Each row is a point on a tangle of strands that fork, close into loops and nearly touch. The rows are in no order.
Points whose rows are less than 64.4 apart are linked; no others are.
Z83: [  1  15  -5 -24  -2  -7 -26 -13  21 -19  32  16  14  38 -15  -4  -6  -6
  -5  -8  20]
Z842: [ 11  -7  10  21   9 -10   3 -22 -20  -1  -8  26  32  24   9  -3   6 -11
  18 -12   5]
Z466: [  7  21  17   8 -15  11 -32  15   2  -4  29  -4 -10   7 -17  14 -23 -18
  -2 -22 -21]
Z158: [ 13  10 -29  -8 -24 -11  -5  -2   3 -29  11 -27   5   7   9   3  10   1
  17  -1  14]
Z172: [-10   2  17   4  10 -15   8 -14   2  -1 -20  12  -4  23  12  34 -12 -11
   7   4 -34]
Z734: [  2 -36 -10  -3  -5   8  14  19   2 -15  11 -10  37  -7   8 -15   9   5
  -6 -42  -9]
Z907: [-22  -2  20  26  14 -17   7 -12 -27  30 -22   5  -2   9 -11  -8   5  -3
  -1 -16  -8]
Z987: [  6 -15  12  13  14  19  33  15  16 -23 -11  -1  -4  30  -3   5  13  -4
  20 -16  16]
Z720: [-13 -16  19  29  18 -17   3 -19 -14  24 -27   6  17  31  -4  10   4  -2
  32  -7  11]
Z355: [ -5 -15 -12 -16 -38  14  -7  -1  27 -25  -4 -21  -6 -28   3   6   4 -27
  -2 -14  -7]
Z284: [-16  -5  -2  -4  28  -2  17 -34  23  12  -8  -6  15  25  -9 -15   4  18
 -17  -4  33]
Z232: [ 16  18  -4 -12  -8 -14   7  18  -8 -37  -7 -39 -35  -8  -3 -18  -3   7
  -6  25 -34]
Z566: [ 12  -1 -12 -26 -13  19  -8   3  26 -12   3 -11   3 -31   7  -5   2   3
 -26 -22  -7]
Z229: [-35 -11 -10  22  -6  17 -11  29 -33  -7  13 -24  -1 -38  13  19 -33 -14
   5  17 -47]
Z532: [-16   3  -4   3  -5 -13 -16 -12   5   5 -11  -1   0  24  -6  18   6  14
  -4   1  23]
Z866: [  8  22  15   9   4 -33   0 -11 -14  15  -4  -6   1   4   6   9 -17  -9
  -7   1 -34]
Z235: [ 36   7 -16 -14  -5 -51 -12  -8  30  13  15 -20   1  31 -18  11   2  -1
  -7 -22  -1]
Z804: [ 14 -17  -9 -26 -11  29 -25   2  25   0  -4  15  11 -13  -2  20 -12  -7
  -2  13  11]
Z244: [ -9   6  24  35  22   1  -8 -28  -8  34  12  29   4 -21  14   5  -8  -9
   4 -11   9]
Z211: [-10  -4 -15 -14 -14  16 -20  -7   7   2 -24 -22   8  10  -8  12  -3  -7
   6  20 -23]
Z533: [ 16  25 -36 -29 -15   1 -16   4   1 -50  13 -16   1  -2   2 -25   5   0
   0  16   1]
Z178: [  0   3  -8  -1 -15  -7  -8   5 -34 -21  15   6  -5  15   6   3   0  30
  -4  17  17]
Z331: [-20  -7  12  14  29   6   2  -3 -23  14  -7  39  10 -16  26  26 -18  -5
  21  18 -12]
Z377: [ 25   3  18  -2 -13  22 -16  13  28 -21 -22 -17 -15  -3 -27  13   3 -25
  13  -9  16]
Z563: [-37 -22  -1 -11  11  13   9  -1  19  15 -13   6   8   2 -17 -25   1  -3
 -26 -19 -31]
Z872: [-22 -28   9   3 -13  10  12  28  -6   8 -17  10  -2 -13 -27  -3   6  -3
  -4  -5  10]
Z421: [-32 -20   1  11 -36   3  -9  17 -17   4 -10  -2 -21  -1  -7  16  13  -8
   8   3   0]
Z665: [-22  14  10  14   3  20 -12  12 -22  16   5  18   1 -40  -1  -9  -6 -24
   7   2  -1]
Z968: [-23 -10 -20 -12 -13  17   0 -14  -3   3  -1   0  17  33  16  23  -1  -1
  23  26 -14]
Z164: [ -6  -2 -15 -35 -13  15 -18  -7  27   6   8   3   0 -13  -9   0 -10   7
 -30  -2  15]
Z327: [ 28  13  34  14  14 -30 -16 -31   5  46  -1  12 -10  -1 -24  -7  -1 -13
  -2 -12  20]
Z195: [ 27  19  -6   6   1 -37  15 -22 -16  25  14  -2 -11   9   7 -14   7   2
   4   6  11]
Z239: [-17 -27  18  20  31 -24  20  -4  -9  17 -33   6   2   4 -10 -17  11  19
 -19 -25 -13]
Z600: [-38 -17  -7  -2 -18  24 -27  29 -15 -32  -1  -4  12 -41 -10  -6   2 -24
  -7   3 -22]
Z433: [ -6 -13   3   1  -5  32  -5  -1  -4  10   0  30  10 -15   2   9  -7 -15
  13  10  15]
Z696: [ 42  -9   9   5  14  -2   3  12  -2  -5 -12 -23  27   7   4  22 -20  -4
  33  -4 -22]
Z576: [ 39   3  20  19  20 -18  28   2  -1  23 -11 -19  12   3 -13 -12  -5 -18
  18 -17 -29]
Z714: [ 28   8 -10 -16  26   1  35 -13  27   6   6  -8   2 -10   5 -44  17   9
  -5  10  14]
Z980: [  0 -26   7 -25   1   9  -1  13   3 -23 -22  17 -11 -10  -8  -3 -11  23
 -21  15   4]
Z260: [ 16  10 -14 -29  11 -46  19  -1  12 -20   6   7 -14  18   4 -11  20  37
 -29  -9  11]
Z200: [ -5 -19   2 -12  20  14   1  11   7  -1 -20   2   8  23 -13   7 -10  32
 -20  20   3]
Z391: [ 16  43  17  16  20 -28   4  -2 -10  35  13  -9 -25   6   3   4   7  21
  -2   2  11]
Z869: [ -5   5  -2 -13  16   9  13 -22  14   0 -26  26   1 -12  24   3   1  14
   9  27  24]
Z250: [ 22  16 -15 -11  -9 -35 -13  12  11 -13   5 -36  -2  16  -6  12   8  11
  -4 -13   8]
Z419: [ -1   9  14  41   4 -31   2 -19 -37  50   2  -5  11 -31  22  14 -17 -19
   8 -26  -4]
Z796: [  3 -12  -8 -22  20  17  29 -25  -1  -4  -6  45  15  20  15   1   4  13
   4  14  24]
Z781: [ 11   8 -16 -17   3  17 -14   9  -9 -22  15   1  -2  11  -1   0 -11  37
  -4  48  18]
Z824: [ 28  28 -28 -12  18 -30  19 -25   7   6  28   0   2  -6  18 -36  15  15
  -2   6  15]
Z408: [  7  34   4  -1 -16  -9 -16  19  -4 -34  14 -36 -46 -15  -4  13 -17   1
 -16  22 -20]
Z578: [-24  15  -5  -4 -18  39 -14   6   0 -16   7   4   3 -32  -1 -20  -2 -33
   0   5  -7]
Z264: [ -9 -18 -12 -12 -33  25 -15   3  20   6 -19 -25 -14 -27 -16   4  -6 -18
  -1  15 -13]
Z273: [ 40  -6  15   8  -1   2   2   6 -22  -7  -7   7  31   9 -11  -9   4 -21
  25 -15  12]
Z996: [ 21  -9   5   5   2 -14  20  13 -13  -1 -35 -31  19   2  -7   0  -4 -14
  14 -10 -42]
Z760: [-33 -17  -3 -19  -5   3  -8 -20  26  14 -21   5  18   9 -27 -12   0 -11
 -30 -22   4]
Z255: [ 33  10   5   2  15  18   6  10   6  -6  13 -13  10 -11   8 -18   1 -10
  20   6  -9]
Z986: [ -9  10 -18 -15  12 -37  -7 -33  12  13  -3  -3  12  35  -4  -4   4  21
 -15  14  22]
Z393: [-23 -12 -13  18 -18  31  -9   7 -24  20  15   8  -6  -5  25  20 -12   5
  22  48   3]
Z628: [ -5  18   2  -6  -8 -24  16   9 -12 -30 -16 -10 -33 -25  -2 -19  16   1
  -2  18 -13]
Z852: [-18   2  -6 -21  12  13 -14   3   5  -5   8  15  -7  19  -5   7 -10  45
 -30  27  19]
Z851: [ 20 -19   0 -10 -18   3  18  -5  29  16   4   3  -3   1  -2  10   7 -16
 -11 -39 -10]
Z73: [-30  -6   7  20  16  17  32   8  22 -17  -5  -4 -11  17  -3 -10  20  10
   1 -36  17]
Z39: [ -5   1 -14  -3   1   6  -5   3   5   1  24 -11  28   5   1 -20   5   5
 -10 -24  -3]
Z267: [-31 -22  14  12  23 -12  10   4   3  22 -27  12  12 -19 -11 -11  -3  -2
 -25 -23 -43]
Z390: [ 23  16   5   0  21  30  -7  11  19 -20  10  -5  -8  -6  11   7  -3   1
   4  14  12]
Z821: [ 32 -14  -5  -8   7  24  10  19   4 -20  -5 -22  15  16  -1   0   2   5
  15   7 -25]
Z102: [-38  -3  -8   0 -18  10 -24 -10   6  -6 -11   2  16  13 -16  -1  -3 -10
  -7 -10  25]
Z358: [-10  -1  26  22  -4  23  -6  25   1  -8  20   6 -24   6  -2  26  -8   2
   3 -11 -14]
Z14: [ 30 -20   1  17   8 -26  12 -11  -8  21  15 -19  15 -15  12 -17  11   6
 -24 -43 -12]
Z798: [ -4  27  -3  -7  17 -12  10   3  21 -31   2  -2 -15  19   0  -6  15  32
 -18  10  20]
Z26: [ 22  14 -15 -25   6 -63  -3  -1  30  -5  13   7 -16  37 -14  -4  11  17
  -7  -7   8]
Z446: [  7  37  13  12  22  -2 -16  23  -5  16  24 -24 -30  10  -4   2 -10  39
 -10  11   8]
Z582: [ 12   6   6 -20 -10  19 -34   5  11 -21  28  21  -4  26 -12  18 -14  -8
   1  -3 -11]
Z653: [ 10   4  -3  -9   8  15 -18  -8  40  -5  -2  -5  -5   7  17  32  -4   0
  -8   7   9]
Z237: [-18 -14  -4  15 -41   4 -26  13 -20 -23   8  -7 -13   2  10  40 -11   3
  12  13   7]
Z707: [-18   0 -17  17 -32   4 -11   5 -28 -24  25 -15 -23   4  33  19   5  24
  15  17  18]
Z183: [ 26   3  30  16 -13   6 -10  11  -3 -12 -19  -1   7  -7 -20  13  -8 -39
  34  -7   2]
Z664: [ 30   2  -5 -15  14  -9  19 -18  -7 -15   2  35  17   9   8 -27   7   7
  10  14  40]
Z607: [  6  27   3  11   3  -2 -26  15  11  -5   6 -29 -35 -10  -3  23  -6  19
 -16  16   6]
Z475: [ -1  32   4   8 -35  11 -19   7 -31  -6   8 -21 -13 -11 -12  -5  -8 -40
  27  29  -6]
Z959: [ -5  18  -7  23 -30  23   3  13 -43 -10   9 -15 -14  -3   1 -14   6 -17
  39  28  16]
Z555: [-34 -29 -21  -3 -17   9   2   7 -17  10   7  15   8  19  18  27   2  27
   3  12 -13]
Z749: [  8  19  30  35  14 -33  -3 -29 -13  47  10  14  -8 -20   5   3 -11 -24
  -5 -24   7]
Z155: [ -1 -33   9 -15  -7   1  32 -23  37  21   1  33  -2   5 -11  -3   5 -15
 -24 -24   6]
Z894: [-37  -6  15  29  12  -7 -18 -10 -23  25  -7  29   9 -26  29  27 -10  -6
   7 -10   8]
Z540: [ 31  12  11  12  14   6  16  -8 -11  16  -3 -22  20 -26  10 -23  -3 -23
  13 -16 -23]
Z695: [-24 -33   9 -15  20  11  19  20   4 -13 -25  29   2 -15  -2  -1   7   4
 -13  -8  11]
Z887: [ 16  22  -3 -20   6 -18   9  -4 -14 -24  -5  20 -17 -14   3 -36  18  14
  -4  19   6]
Z727: [-25  -7  13  13  13  23   5  24  16  -7   1 -12 -23  -1  -7  10  12  17
 -19 -14  -2]
Z338: [  0 -27 -10 -36  -9   2  13  -8  40  12  -4  16  -8   3 -21   6   1   0
 -34  -6  29]
Z176: [-34 -13   7  -1   2  -4  10   0  -2  -8 -29  45 -10  12   6  26   0 -11
  12  12 -23]
Z309: [ 25 -10  -6  -1   5  -9  20 -28  -8  31  10   4  20 -14  19 -31   7 -10
  -5 -18 -23]
Z125: [ 24  29 -10 -14   8  -4   7   6  -4 -23  12   6  -5   1  -1 -33  15  -1
  13  24  36]
Z382: [ -8 -19  -1   5 -17  24 -13  32 -31 -23   1  -8  19 -39  10   7 -12  -6
  10   9 -27]
Z154: [-37 -12 -12  15  -9   1  -6  -2 -36  38  15  12   0   5  27  24 -11  11
  17  24 -19]
Z326: [-31 -10  -4   7  -2  -5   1   6 -31  18 -22  45   8 -13  12  14  -3 -25
  26  15 -29]
Z44: [  5  11 -12 -20  15  11  24   6  14 -11   6 -13 -11   2  -8 -30  10  33
 -27  14  12]
Z8: [ 16  26  24  13  13 -18   7  -8  11  43  -6  -4 -34 -12  -9   3   6  -7
  -1   5   4]
Z450: [ 14  17 -25 -26 -13  -3 -17   0   2 -24  21 -16  25   2  -7 -47   5   2
  -9 -11 -13]
Z268: [ 20 -10   3  23  -6 -10  14 -12  13  21   4 -18  13  -8   8  -1  17 -17
  -3 -58 -10]
Z750: [  9 -11 -14  19 -29  31   1  21 -29   6  25  -8   2  -5   9   4  -1   2
  34  30  20]
Z103: [-30  -7   2  14  15  -6  28 -18  12  12   0   3  -6  13  -2 -20  15  -2
 -12 -28  17]

How many points has the smallest loop of links through each point below? Write 0 if it is on no loop.
Z804 | 12
Z178 | 10
Z696 | 6
Z8 | 0
Z73 | 0

A tip is a point with one link. Name the tips that can be reached along the links from each point below, in the order of the rows.
Z176 | Z734, Z866, Z869, Z419
Z907 | Z83, Z987, Z377
Z390 | Z229, Z475

A piece is all that can be reached along the links. How many separate loops has the piece of each point below (a circle has one, a figure eight two, a Y none), and how many tips (points with one link)?
Z237 | loops 1, tips 0
Z232 | loops 0, tips 4
Z355 | loops 2, tips 2
Z907 | loops 0, tips 3
